A landscape with many peaks, sampled at points; each row gives a point and its height.
From any point a climber takes the steepest step (rise divided by distance) to one of its 2 nearest points. It stops when none of these is higher. Distance is the straight distance between rows; heights are no part of it.
j942 height 421: [142 140 161 132 141 111  72 133 153 116 139 116 120 151 108 141 146 132
 168 204 142 154 126 167 141 157 118 116 151 131 135 140 144 106 139 120]
j612 height 249: [144  84 133 147 143  80 164 110 134 106 156  96 136 133 146 179 139  95
 134 111 158 126 173 116 123 136 158 117 101 151 136 122 117 105 123  83]
j196 height 468: [120 147 134 164 161  75 156 144 105 128 126 110 100 108  65 171 129  98
 107 110 136 160 160 162 129 134 153 128 140 110 106 131 134  82  99  82]
j993 height 331: [124 103 164 185 136  86 113 128 124  93 115  73  91 137 163 143 135  83
 128 139 130 120 147 134 132 130 150 120 149  93 112 118 167  75 105  69]
j376 height 408: [122  87  83 116 100 128 151  81 125 124 169 112 148 119 198 144 126 151
 116  49 133  80 144 108 140  96 114 176  73 148 168  91 126 148 163 174]
j48 height 634: [117 176 126 150 132 125 189 170 143 172 104 173 140 108 110 122 119  98
  97  63 144 160 129 147 133 113 158 150 105 145 115 111 128 169 101 103]
j102 height 533: [103 178 151 166 160 100 122 135 131 146 112 102 105 149  36 138 143 108
  99 129  92 173 214 171 104 128 129 145 139 100 131 145 149 106 111  87]
j607 height 273: [127 100 145 178 121  83 164 111 128 109 136  97  79 121 186 154 128  99
 139 118 127  73 172 104 128 107 154 142  92 133 129 102 179 136 122  75]
j805 height 418: [ 91 149 105 129 180  76 131 149  73 143 139 109  73 100  44 143 111 141
 119 149  90 138 151 173 104 133 114 133 162  82 101 196 149  82  81 133]
j336 height 315: [116  84 150 192 112  93 122  97 135  71 126  65  78 134 184 128 143  87
 109 133 128  93 165 119 113 124 155 126 146  73 129 116 162  73 110  58]
j969 height 218: [147 106  89 101 174 149  93 127 105 114 136 148 184  71  96 117 124 171
 107 108 120 145  85 109 141 124 139  92 154 105 131  98  68 117 139 180]
j159 height 625: [111 164 119 136 166 103  99 115 159 141 152 112 150 129  64 159 135 129
 127 142 136 184 160 151 113 151 148 138 131 147 156 145 102 100 125  97]
j665 height 280: [141 112 124 136 110  84 179  97 158 147 140 129 140 141 173 136 151  95
 129 111 170 112 176  98 133 107 166 141  84 167 140 112 111 141 119  52]
j295 height 494: [146 138 131  92 125 155  75 100 152 122 152 110 188 122 131  85 168 144
 155 147 122 135  92  91 154 166 122 114 134 132 174 108  70 117 148 123]
j364 height 424: [146 126  86 115 169  86 177 118 152 134 144 120 151  99  92 145 138 111
  99  80 175 163 140 132 138 145 163 132 111 135 130 131  56 123  96  84]
j78 height 238: [144 111 149  98 102 135 108 101 160 102 149 127 119 158 122 131 153 159
 165 191 164 125 135 162 144 166 118  89 137 155 123 129 114 128 146  67]
j194 height 88: [142 171 128 122 142 166  45 130 139 110 131 138 210 111  94  87 153 148
 131 150 114 136  82 101 125 123 128 114 159 108 158 104  95 121 161 187]
j602 height 55: [104  93 154 186 118 114 123 127 131  90 115  71  47 134 215 115 117 106
 123 137 109  55 136 115 131 110 131 148 126  93 110 123 187 127 110 104]
j702 height 81: [ 88 192 107 121  86 187 158 179 174 188 110 162 138 135 113  73 122 108
  92  48  99 172 141 100 102 104 145 164 105 109 148 130 147 187  90 130]
j828 height 111: [150 102 155 148 149  91 120 149  92  74 143  86 114 111 147 189 116 130
 127 148 105 137 123 131 110 155 103 100 158 113 115 134 148  89 109 179]
j52 height 564: [156  92 118 101 145  92 130 102 112  86 172 117 146 105 134 192 111 158
  91 126 103 118 110 102 108 165 103  77 139 134 157 137  72 101 131 192]
j217 height 575: [124 161 117  93 124 161  78 104 174 136 147 108 176 123 108  66 166 151
 172 139 128 161  94  91 149 179 136 141 131 124 167 107  78 114 135 103]
j203 height 114: [147 151 118 121 162  97  81 145 100 109 142 162 152 117  51 140 104 176
 120 167 100 126  77 139  90 101 107 102 170 109 122 158 116 107 141 244]
j836 height 500: [117 173 149 176 153  98 161 150 131 152 116 123 103 134  54 154 138  96
  95 100 122 169 184 166 124 129 143 145 128 119 122 120 129 118 108  81]
j437 height 583: [ 80 186 137 101 107 189  83 142 191 141 120 164 144 149  85  68 143 152
 173 158 139 139 111 155 130 170 113 147 139 123 129 153 132 154 153 121]
j283 height 166: [153 143 126 126  96 128 141  75 129  69 139 101  81 179 149 189 148 122
 112 140 131  79 136 121 113 179  63 162 129 131 195 100 121  93 145 224]
j103 height 302: [169 105 107  92 134 151 107 104 107  97 149  88 191 117 144 130 150 148
  96  93  95 111 106  80 139 131 111  95 132 123 182  83  65 123 155 176]
j659 height 264: [156 106 125 151 133  62 183 102 148 126 147 116 137 142 134 159 151  81
 120  95 177 131 184 113 116 121 176 126  96 152 132 114 106 111 120  62]
j79 height 266: [139 151 131 135  96  86 185 106 156 174 123 166 130 122 180 122 146  98
 117 117 170 126 155  91 129 102 172 156  89 168 132 105 123 154 105  45]
j550 height 414: [112 124 124 102  78 180  88 127 141 143 124 158 164 115 172  85 151 144
 160 144 133 129 103  98 160 132 129 115 139 157 132 109 105 156 144 119]
j270 height 569: [122 168 161 138 126 158 153 151 103 194  71 152  80 189 121  80  88  69
 147 114 116 151 100 131 119  94 126 159 103 133 121 142 184 154 131  97]
j117 height 355: [110 149 122 128 187  96 107 153  98 128 142 125 124 101  53 157  98 159
 139 148 112 152 118 167 109 133 114 120 150 123 110 175 131  99 115 184]
j81 height 532: [160 102 174 120 110 122  87 138 145  92 108 102  76 162 133 107 146 157
 156 191 143 107 108 186 142 143  90 100 163 117  75 142 164 133 123  82]
j167 height 209: [142  96 153 111  84 129 124  98 139  88 133 104  84 158 149 144 146 172
 159 175 156  93 147 161 136 146 104  92 135 154  95 122 138 137 139  56]
j591 height 521: [123 146 168 132 129 151 124 137 110 172  64 128  62 194 125  66  97  76
 160 142 126 134  80 152 134  99 111 145 120 120 101 157 176 144 123  83]
j504 height 322: [124  93 118  98  98 129 145  94 169 150 144 124 151 155 167 112 165 128
 149 136 166 124 149 106 147 144 145 125 104 167 146 128  81 129 127  50]
j863 height 409: [153  82 123 127 154 128 119 145  87  90 136 154 148  98 117 173 101 147
 104 144 114 127 108 137 123 127 121  74 158 114 109 122 113 112 137 229]
j970 height 379: [158 121 124  92  84 167  99  86 134 101 148 103 158 153 162 130 166 140
 104 149 114  77 112 111 155 147  92 112 129 136 205 102  74 136 162 174]
j25 height 448: [135 145 119 131 147  46  79 108 120 108 174  87 115 136  91 174 133 131
 138 172 119 185 152 150  88 141 139 110 164 125 138 146 138  51 119 108]
j598 height 163: [147 140  90 110 142 182  84 137 103 117 140 127 193 100  98  79 156 153
 142  89 106 158  98  66 139 120 145 113 160  95 120  50  95 120 150 152]
j232 height 193: [132  96 147 163 167 112 150 173  70 110  91 103 104 135 120 120  82  80
 134  95 114 132  88 154 138  99 135 117 134 102  71 144 172 112 123 151]
j840 height 97: [163 129 147 123  86 189  60 150 137 122 117 175 173 160 110  80 156 126
 145 189 135 110  91 129 137 106 105 102 163 119 129 123 126 156 173 191]
j220 height 523: [ 96 153 112  90  76 163 135 122 172 171 118 167 139 120 166  82 148 135
 154 126 152 155 112  95 152 136 152 139 127 163 126 124 110 152  97  59]
j891 height 50: [ 75 169 114 127 147 186 151 173 179 143 101 135 171 120  65  90 117 144
 102  73  88 162 171 120 102 139 133 156 106  91 140 163 114 175 112 144]
j502 height 594: [135  97 124 116 103 156 103 117 124 113 142 118 180 121 185 133 147 136
 132 113 127 113 125 101 158 128 121 117 113 157 164  93  91 145 158 151]
j590 height 173: [122 124 150 165 170  94 180 177  85 134  88 124  97 120  99 130  96  76
 118  88 122 129 104 156 145 111 151 132 122 107  76 134 167 120 116 114]
j177 height 300: [132  76 130 172 119  90 154  83 129  68 154  52  78 145 171 157 143  95
 125 116 131 101 195 109  98 141 143 128 119  89 143 119 162  65 125  82]
j652 height 396: [144 145 105 129 141  88 187 124 162 143 140 130 161 118 124 128 152  97
 108  63 177 160 146 124 134 122 166 146 100 144 132 108  67 143  95  68]
j402 height 388: [ 91 169 143 103  93 194 135 148 151 190  93 180 100 172 109  75 107 120
 165 142 141 145 103 146 115 126 120 139 130 146 111 162 170 162 124  97]
j773 height 290: [113 108 121 126 104 180 103 159 111 166 115 182 174 142 184  90 119 111
 136 124 131 142 112 110 127  79 143 122 131 157  99 104 150 157 153 148]
j489 height 245: [152  93 170 165 142 126 103 168  93 111  96  96 115 161 155 125 111  96
 159 145 115 133 102 146 137 113 109 118 142 118  95 133 175 119 130 170]
j138 height 330: [119 106 122 109  79 185 114 137 106 168 104 179 135 129 209  99 119 136
 139 156 138 106 123 105 135  85 131 123 123 169  99 123 159 167 154 135]
j246 height 321: [ 91 183 162 146 132 155 125 148 170 173  94 136  97 183  70 106 132 107
 148 148 115 157 165 171 125 139 113 151 127 112 139 154 166 148 129  80]
j613 height 167: [117 152 161 144 110 127 140 125 144 169  83 153  71 164 127 112 138 117
 148 157 154 124 136 154 139 124 148 126 139 142 102 114 162 128 108  29]
j794 height 116: [149 132 132 101  29 182 119 115 119  92 127 140 112 138 155 133 153 193
 120 156 140  57 112 143 145 121  76 109 142 162 120 120 119 176 163 153]
j87 height 288: [136  83 132 178 124  79 177  93 127  88 160  72  84 134 168 162 138  92
 132  97 134  84 192 103 109 122 153 135  96 111 139 110 165 102 125  76]
j951 height 456: [151  99 107 114 151  95 117 130  90 106 147 167 121  80 101 177  95 165
 118 170 101 127  93 131 116 141 118  72 173 105 120 152 103  93 121 227]
j305 height 382: [118 154 158 151 154 114  91 142 147 139 120 108 117 157  91 136 136 107
 162 172 136 165 143 176 140 141 123 135 147 126 127 142 160 104 125  99]
j450 height 573: [136  86  92 152 117  86 196  94 126 108 165 116 122  78 175 163 104 119
 122  62 129  70 162 115 120  99 148 158  63 146 131 112 161 180 141 132]
j681 height 598: [135 116 171 129 123 128  95 147 143 124  87 109  72 173 123  85 136 130
 161 176 146 117  93 187 141 127 100 115 159 115  69 152 171 134 115  68]
j913 height 243: [ 99 123  88 111 112 187 109 164 119 176 124 184 184 135 159  65 123 110
 124  84 123 178 103  91 116  74 151 142 136 134  84  87 146 152 132 139]
j731 height 110: [105 185 125  89  72 153 165 133 157 208  98 194 123 111 174  84 128 118
 111 128 149 148 113  90 130 108 170 164 122 154 123 129 155 157  78  78]
j893 height 362: [130  77  90 115 117 131 159  84 115  94 169 111 148 124 171 165 122 146
  97  44 131  78 139 115 131 127 103 155  94 132 174  87 108 129 158 211]
j16 height 47: [105  83 165 175 120 119 108 143 129 103  92  78  56 160 214  82 104  86
 112 147 116  54  96 120 128  98 132 144 136  92  91 152 175 134 109 109]
j983 height 159: [125 143 151 175 160  76 207 171  87 153  95 142  75 114  80 125 113  83
  92  77 126 120 119 159 144 126 154 146 113  94  71 118 152 131 115 100]
j15 height 702: [119 164 137 149 133 138 177 174 118 186  90 176 135 136 124 110  97  86
 118  74 132 156 115 139 119  94 161 152 104 155 110 116 165 166 120 115]
j137 height 486: [137 152 107 111 168  52  82  98 145 119 194 115 155 114  75 160 117 173
 125 149 108 154  97 120  88 151 122 106 146 144 154 157  71  78 136 143]
j260 height 120: [138 169 102 119 157 177  61 131 120 114 128 126 200  98  75  80 150 163
 130 109 107 151  86  81 124 126 135 119 158  96 135  78  90 108 153 173]
j113 height 392: [ 84 169 112 128 186 135 149 153 152 146 118 135 142 100  35 133 114 155
  98 116  98 157 184 153 108 143 128 149 114 111 130 178 103 153 104 136]
j765 height 274: [133  98 169 172 132 117 115 156 117 110  99  90  95 146 184 142 121 102
 155 152 124 107 127 137 148 126 125 119 133 128 108 120 178 122 118 119]
j633 height 490: [104 155 140  95  83 195  87 143 162 142 113 183 143 144 107  67 139 150
 176 162 151 130  85 145 133 142 111 117 151 148 100 148 135 163 146 128]
j447 height 346: [119  81 119  86  82 138 144  83 160 136 154 116 133 162 173 122 159 157
 148 145 162  85 152 121 148 144 114 121 100 167 143 136  88 135 148  70]
j442 height 83: [148  95 164 160 120 101  96 123 124  70 136  62  90 143 184 165 142 121
 133 177 114 118 143 135 125 165  95 125 151  93 128 127 160  89 109 138]
j508 height 516: [125  94  96  98  78 153 123  99 122 138 139 119 157 119 215 117 150 147
 133  97 128  97 140  87 159 112 117 145  92 156 163  97 102 153 158 135]
j178 height 387: [110 146 118 124 176  77 106 157  76 126 145 109  90 109  52 136  99 156
 142 156  92 142 113 170  96 128  97 130 163  95  95 193 153  85  93 182]
j546 height 132: [123 179 119 153 147 114 199 158 150 158 119 161 116 101  68 139 132 108
  74  72 146 156 160 166 139 135 151 148 109 118 116 122  91 161  99 101]
j754 height 268: [142 101  93 115  98 184  94 131  94 111 153 130 190 120 176 123 157 142
  92  93 103 109 126  88 150  82 115 114 147 116 133  47  98 149 168 164]
j387 height 570: [110 177 127 148 158  88  89 115 141 134 135  98 111 143  49 151 143 122
 123 156 115 187 198 175 103 135 145 142 146 122 147 146 145  86 124  89]
j779 height 635: [149  97 100  90 173  84 118 102 123 115 170 121 153  88 109 162 110 167
 105 122 117 137  88 100 122 162 125  85 138 129 153 150  52  94 120 159]
j581 height 155: [121 152 176 120 118 133 157 133 119 183  67 149  53 165 142  86 118 121
 138 159 146  99 105 135 126 107 141 135 137 141  82 131 182 139 105  35]
j292 height 146: [131 160 137 167 154  83 206 165 118 160 104 158  96 104  75 143 121  93
  90  81 145 133 143 168 145 134 159 144 108 115  89 113 128 141 108  98]
j430 height 369: [ 94 160 149 139 180 116 172 151 123 144 110 129 114 130  21 131 114 131
  96 122  74 147 205 154 101 130 112 141 112  91 114 184 130 150 102 124]
j783 height 233: [137  77 135 137 126  99 146 101 143 105 164  87 131 151 173 180 138 113
 141 126 148 107 178 116 127 150 132 122  96 153 156 124 119 110 139 108]
j301 height 131: [174 101 153 132  85 186  83 157 109 132 106 168 141 186 130  92 134 118
 164 184 135 121  95 137 125  92  93 108 147 128 107 130 151 157 173 185]
j293 height 460: [101 171  98 115 185 136  95 130 152 134 138 114 176  86  63 116 126 171
 122 104 120 173 120 127 120 155 134 148 127 126 147 140  74 122 120 138]
j191 height 466: [165 115 171 125 123 108  73 126 148  92 133 106  94 153 127 135 156 144
 163 215 140 132 123 175 145 160 102 103 162 116 117 136 155 106 128 112]
j460 height 616: [122 121  98  90  80 121 169  94 148 166 125 139 144 101 221 102 147 132
 129 114 146 108 151  67 142  97 144 163  78 167 136 130 124 167 124  68]
j74 height 143: [158 120 140 132 162  98  99 164  73  94 133 131 128 126  73 144 100 148
 136 159 100 148  86 147  99 113  98 100 170 101  98 159 144  91 122 237]
j33 height 510: [152 120 144 122 122 150  78 125 128 101 143 126 187 123 146 141 147 134
 129 151 121 126 107 111 146 135 115  96 138 146 167 102  90 134 154 177]
j169 height 61: [106 147 117 132 166 172  79 158 118 131 121 157 195 136  61  94 112 141
 133 118 127 163 105 143 109 107 117 133 137 114 121 136 114 129 165 204]
j574 height 563: [120 171 126 124 173  93  68 116 157 127 169 115 165 120  76 152 130 155
 139 157 123 172 126 141 110 155 129 133 136 143 159 147  96  96 138 133]
j385 height 96: [ 97 204 116 116  76 163 157 157 176 208 111 174 129 122 146  81 134 107
 105  80 131 171 122 101 125 111 161 172 114 133 144 118 140 168  76  95]
j887 height 299: [138  81 113 112 126 100 159 104 164 140 155 100 167 150 172 130 158 109
 133  98 166 121 162  98 137 132 148 134  89 165 153 126  86 130 126  78]
j956 height 576: [141 107  92  99 181  88 129 112 136 130 163 116 159  87  91 155 120 154
 112 111 142 160 108 118 127 159 142 107 125 136 146 148  52 100 112 128]
j80 height 458: [112 104  77 103  67 151 137  72 124 145 152 126 136 129 208 118 141 168
 128  83 136  77 135  97 159  87 105 179  84 144 174 103 118 138 171 166]
j696 height 301: [103 132 109 133 186 125 159 166 104 147 107 149 120  96  44 142  96 123
 120 115 118 154 138 177 141 132 138 130 127 114 105 171 129 127 112 157]
j108 height 531: [137  83 114 164 133  82 202 114 114  80 157 105 100  82 166 178 106 106
 124  73 127  71 164 116 120 129 154 138  85 125 119 113 165 152 130 119]
j617 height 413: [108 111 100 100  57 156 149  65 132 136 152 136  97 137 198 131 131 187
 137 114 152  58 133 118 157 104  95 166  86 160 161 124 125 140 167 147]
j874 height 542: [130 123 170 131 127 136 112 142 124 148  69 113  60 186 136  70 112 102
 159 160 139 114  78 163 140 111 104 128 142 116  79 157 174 137 112  72]
j671 height 63: [106  87 145 183 101 127 110 104 146  61 130  58  45 141 211 130 132 119
 119 146 118  67 151 133 124 142 110 153 137  79 121 125 166 105 108 109]
j873 height 169: [161 128 158 146 160 110  83 167  88 105 123 117 142 153  81 128 109 124
 153 158 111 159  92 154 111 112  96 118 152 109 110 154 155 105 136 221]
j588 height 454: [141 124  96 132 165  67 189 122 125 130 144 141 112  83  78 179 127 100
 101 106 173 146 151 149 141 151 171 121 119 115 116 146  86  99  95  90]
j875 height 72: [135  88 148 160  97 117  98 100 142  55 136  57  61 148 198 146 149 126
 115 172 120  94 154 142 119 174  84 146 147  75 128 124 155  86 112 127]
j973 height 364: [107 117 118  85  58 181 113 121 124 154 115 169 138 108 201  95 137 166
 140 152 140 108 120  97 148 109 122 118 129 174 104 128 128 167 141 111]
j431 height 188: [131  99  84 110 177 142 118 144 114 128 126 160 170  66  95 126 112 154
 115 107 138 155  99 140 151 132 148 104 140 119 120 120  83 123 126 173]
j54 height 572: [122 134 102  93  88 129 154 115 163 166 124 141 156 116 193  92 157 116
 142 103 152 148 129  73 149 117 156 154 103 161 139 114  99 153 103  59]
j739 height 216: [145 106  93 107 117 179  93 143  99 118 144 133 197 100 151  93 159 143
 125  85 107 144 112  73 147  99 134 110 150 117 121  47  96 140 155 145]
j751 height 206: [ 90 153 106 119 105 187 129 166 138 192 105 186 158 145 133  71 108  97
 131  82 129 178 109 113 114  87 151 155 120 144 113 122 156 159 124 134]
j185 height 417: [ 95 176  91 124 182 131 135 136 168 142 131 122 154  88  50 132 125 159
 100 100 117 175 162 141 115 155 140 154 117 119 146 155  73 141 102 116]
j454 height 314: [152  92  98 118 118 176 108 122  92  87 152 135 178 117 159 154 139 149
  68  90 107  98 129 111 139  93 110 104 143 112 143  56  87 143 160 197]
j445 height 133: [123 151 154  88 102 174 162 136  99 203  73 188  92 157 161  76  91 108
 143 157 143 123  97 112 112  89 155 141 124 159  89 149 194 154 119  97]
j856 height 323: [105 145 132 147 171 139 173 169 104 149  93 144 119 132  46 123  95 100
 118  85 106 158 138 172 132 117 126 140 107 119 105 164 147 148 125 145]
j592 height 121: [105 153 131  76  82 193 147 136 115 212  91 207 122 143 162  70  96 103
 125 140 140 147 100  97 109  89 161 150 127 157  95 149 178 149 112 115]
j494 height 693: [ 92 178 125 106 119 180  73 127 189 144 134 141 165 122 101  77 153 147
 168 144 134 161 109 126 145 175 131 152 135 124 154 129 105 136 134 113]
j812 height 430: [169 139 131  88 104 163  75  90 143 103 150 104 181 130 137  95 175 143
 124 167 109  95  87  91 153 155 107  93 138 127 197 111  72 129 158 148]
j325 height 475: [133  79 125 154 158  79 192 132  90  67 138  97  85  67 153 179 103 116
 112 115 122  99 140 125 123 160 151 110 142  62 100 143 158  83  96 112]
j667 height 144: [125 135 169 111 118 145 155 136  98 182  68 152  70 153 176  88 101 119
 144 166 138  89 101 115 121  89 147 135 123 155  81 140 196 153 120  77]
j886 height 217: [153  70 152 165 151 126 130 172  71  86 100  95 113 149 156 127  91  94
 132 113 104 125  98 142 125  99 117 112 140 102  72 132 177 114 129 188]
j200 height 581: [127 182 127 142 110 108 181 143 156 174 113 169 146 111 153 117 135  97
 110  83 157 154 130 114 133 109 171 162 102 157 128  99 120 165  93  72]
j867 height 349: [100 164 154 146 138 150 114 153 156 166 102 143 122 162 101 117 129 105
 168 148 139 158 131 168 142 137 126 143 133 141 132 141 159 138 124  96]
j601 height 427: [156 159 127 114 159  73  76 103 134 100 174 128 167 106  90 155 119 172
 117 158  98 137  76 109  98 140 112  92 155 136 164 142  74  98 138 185]
j909 height 95: [156 113 172 155 141  92  87 149 113  85 132  78 115 134 149 161 132 121
 144 175 110 144 117 143 121 147 101 115 163 105 119 136 160  88 107 166]
j424 height 530: [126 125 104 118 177  79 129 123 124 126 162 123 135  88  78 183 109 147
 122 129 142 163 123 141 125 157 147 109 135 136 132 158  85  91 109 123]
j401 height 520: [128 146  78  98 191 102 112 108 144 138 157 107 161  83  66 124 123 176
 119 103 125 169 100 113 122 161 138 127 129 124 148 144  44 100 115 123]
j142 height 455: [173 130 144 128 105 169  68 130 130  92 131 137 181 133 136 135 155 132
 106 177 109 105 110 112 140 117 107  92 157 131 174 103 102 143 160 204]
j878 height 258: [134 127 146 162 114  74 182  94 126 147 132 122  74 103 190 133 126 111
 127 132 128  64 171  83 121  83 168 161  73 149 128 105 185 166 131  63]
j777 height 191: [147 112 135 127  89 138 126  89 130  85 152 100 105 162 173 181 143 137
 125 142 128  78 146 127 137 159  80 138 112 142 185 105 115 119 156 196]
j32 height 142: [155 112 146 118  59 160 120 110 127  89 127 121  92 150 165 152 151 169
 135 178 137  64 128 153 155 149  77 114 127 147 141 116 126 157 157 157]
j359 height 617: [131 107  87 139 106  85 189  84 134 139 153 119 138  76 195 138 113 127
 115  75 128  78 158  96 114  73 149 178  53 162 140 118 163 193 144 122]
j668 height 483: [147  81  91 114 166  65 183 116 108 116 155 136 112  71 112 193 109 116
 114 126 154 127 134 132 135 167 160 102 128 106 124 161 102  87  98 120]
j202 height 352: [129 126 160 166 144  92 102 130 129 118 114  92  98 149 126 151 139  94
 148 161 140 149 147 158 143 134 141 119 148 118 119 124 160  84 113  77]
j68 height 147: [163 138 137 143 104 108 128 101 109  52 139  79  78 147 162 197 147 128
 104 153  98 109 143 116  94 185  56 149 146 107 164 112 135  89 133 213]
j813 height 39: [ 89 152 112 130 167 184 115 163 130 142 110 154 180 128  61  96 104 135
 131  88 121 172 126 150 114 114 125 145 122 118 120 149 121 147 149 177]
j49 height 498: [129  74 123 170 151  86 202 128 102  60 148  90  81  69 165 172 105 111
 118  87 116  77 150 117 119 147 150 129 120  78 103 121 172 120 113 118]
j316 height 19: [ 83 135  76 117 166 203 126 167 133 147 109 161 177 120  58  70 105 147
 112  69 114 173 125 134 115 113 131 147 124  87 103 130 112 151 141 172]
j620 height 90: [127 158 119 123 174 131  74 150 101 116 129 153 176 130  41 117 106 167
 122 148 116 138  98 147  94 104 109 125 147 107 120 154 114 115 162 233]
j164 height 203: [136 127 157 151 154 144  92 168 109 128 114 131 157 152 101 122 108 114
 164 141 128 159 105 157 130 114 115 118 139 135 116 139 149 126 149 189]
j352 height 119: [106 158 143  96  83 150 164 127 138 193  94 190 112 117 180 101 121 130
 129 154 155 121 120  99 130 109 165 144 120 173 101 141 163 157 102  61]
j98 height 65: [ 84 175 128 139 124 182 164 177 163 168 102 156 150 146  79  90 104 108
 105  64  96 167 153 128 104 113 127 152  94 114 142 154 140 183 121 134]
j712 height 351: [ 90 177 156 110 112 184 126 145 166 168  91 154  89 189  73  81 118 123
 174 149 124 143 128 171 117 141  93 148 125 114 118 174 177 164 139  89]
j610 height 428: [ 95 150 141  88  80 193 119 144 146 169 102 191 121 146 130  73 119 142
 169 151 150 137  88 133 119 125 124 120 148 167  89 153 157 165 126 106]
j636 height 341: [163 117 119  94 119 142 106  87 126  99 155  86 170 147 153 150 152 140
  84 117 101  91 113  92 131 148  91 106 126 132 208 102  70 119 155 191]
j322 height 165: [154 111 150 148 122 171  86 163 104 134 107 153 153 185 121  98 115 102
 172 153 134 151  95 142 124  90 105 115 133 131 102 131 153 143 170 188]
j227 height 659: [128 112  90 114  94 100 172  84 142 157 145 123 146  91 218 121 135 128
 121  95 137  87 163  81 126  80 142 178  59 166 148 129 144 176 139  99]
j723 height 295: [126 117 161 160 127 119 136 147 121 148  91 123  95 141 181 131 117  99
 158 146 132 103 128 127 145 108 145 125 120 153 108 115 180 140 122  85]
j308 height 254: [140 141 141 147 107  77 188 104 136 164 119 154 116 102 194 133 131 106
 120 126 146  92 161  85 117  87 174 163  77 165 124 105 161 169 119  62]
j388 height 259: [165  76  86  84 160 132 120 109 100 105 147 118 172  81 134 140 127 162
  92  93 112 123 102  96 145 141 127  86 134 115 151  99  55 121 138 176]
j654 height 365: [155  79 110 118 138 151 117 125  89  76 145 148 159  99 137 178 115 151
  70 121 110 105 122 125 125 120 112  79 151 117 129  92  90 126 148 224]
j557 height 267: [121 141 138 113 117 136 102 107 173 130 129 140 115 157  92 127 153 139
 165 182 163 156 147 177 140 159 140 111 144 147 131 133 129 117 132  48]
j790 height 168: [158 108 155 128  94 136 105 112 131  88 140 107 115 150 168 172 148 140
 137 180 127  91 137 136 146 162  88 107 130 141 167 116 122 130 150 172]
j759 height 324: [141  97 100 113 122 135 157  82 106  72 160 119 129 132 153 190 120 140
  80  67 126  79 133 118 114 150  88 141 117 129 177  90  98 112 154 238]
j158 height 487: [131 133 131 140 168  68 115 131 114 111 160  96 124 113  88 190 119 128
 133 145 131 171 138 147 109 147 141 107 151 131 126 146 126  71 105 116]
j144 height 368: [174 159 110 106 159 116  71 100 124  90 151 118 192  99  96 124 129 169
 100 137  84 121  66  82 110 122 116  77 161 116 175 113  67 109 148 186]
j988 height 632: [122 170 140 146 131 153 183 163  94 185  85 167 108 167 100  94  78  72
 115  72 108 160 109 138 107  85 141 159  90 135 112 129 173 166 135 118]
j243 height 505: [147  85 105 102 143  79 148 110  93  96 164 145 103  78 134 200  97 159
 114 155  99 123 106 110 110 175 109  77 161 107 136 154  94  88 114 197]
j34 height 129: [157 111 145 145 123 110 131 125  91  54 143  91 102 120 161 204 122 138
 104 139  95 114 141 117 100 168  78 116 148 116 141 115 133  99 132 214]
j484 height 350: [ 98 161 159 155 176 129 164 158 112 147  97 115 109 154  37 120 103 102
 116 103  77 160 175 158 113 119 101 149 111 101 116 178 153 147 117 122]
j552 height 375: [114  94 116  92  66 152 147  80 139 131 150 126 114 144 191 132 145 180
 145 136 153  65 146 120 154 130  98 135  93 172 141 132 110 150 154 100]
j644 height 326: [105 143 114 131 188 122 121 156 116 135 128 136 146  92  55 151 100 144
 127 121 126 161 124 165 128 138 131 125 136 135 119 162 115 117 117 166]
j478 height 469: [ 94 148 113  96  80 184  96 137 161 163 114 171 151 117 151  65 144 138
 167 130 137 155  96  99 153 137 141 135 143 151 123 116 120 155 118 103]
j290 height 457: [140  96 113 146 161  63 192 136  90 107 133 127  84  65 114 182 112 101
 111 126 147 119 138 140 141 157 166 112 144  74 100 147 138  76  91 101]
j955 height 70: [138 152 132 118 100 195  50 141 144 120 121 164 192 135 108  63 165 130
 146 165 128 120  86 102 141 118 120 110 165 110 139 106 109 142 165 177]
j517 height 296: [114 137 123 106 100 143 124 101 182 151 135 144 140 152 125 111 158 126
 159 152 168 154 139 135 147 156 151 127 126 160 144 126  95 127 122  39]
j543 height 441: [106 152 107 146 167  71 151 137  84 142 139 114  75  87  41 166 125 124
  96 135 111 152 173 171 117 136 142 127 160  84 104 168 129  73  83  96]
j343 height 318: [117 137 153 151 130 133 131 155 135 160 100 148 128 143 154 130 122 101
 164 140 143 140 126 139 149 120 146 129 121 164 120 123 156 141 125  92]
j199 height 185: [124 114 158 131 102 122 135 112 137 127 101 123  71 152 158 128 135 144
 157 172 156  99 138 150 141 123 134 103 137 148  89 119 161 133 115  30]
j860 height 211: [136  87 135 125 110 121 139  79 139 100 170  86 106 174 175 179 144 134
 133 135 139  83 168 124 126 169  92 135 100 144 177 120 117 102 152 157]

Call two points neighbours if one is among the 2 nearest of the other. Go from one point of each pair to the other, from neighbour to neighbour, staying as high as possible. Name the lowest point that can't be avoided.
j668, j227 => j290
j502, j159 => j431
j779, j159 => j25
j494, j681 => j246
j15, j681 => j591

For each start below, name the point where the climber stops.
j913 => j227
j260 => j779
j969 => j494
j431 => j159
j696 => j159
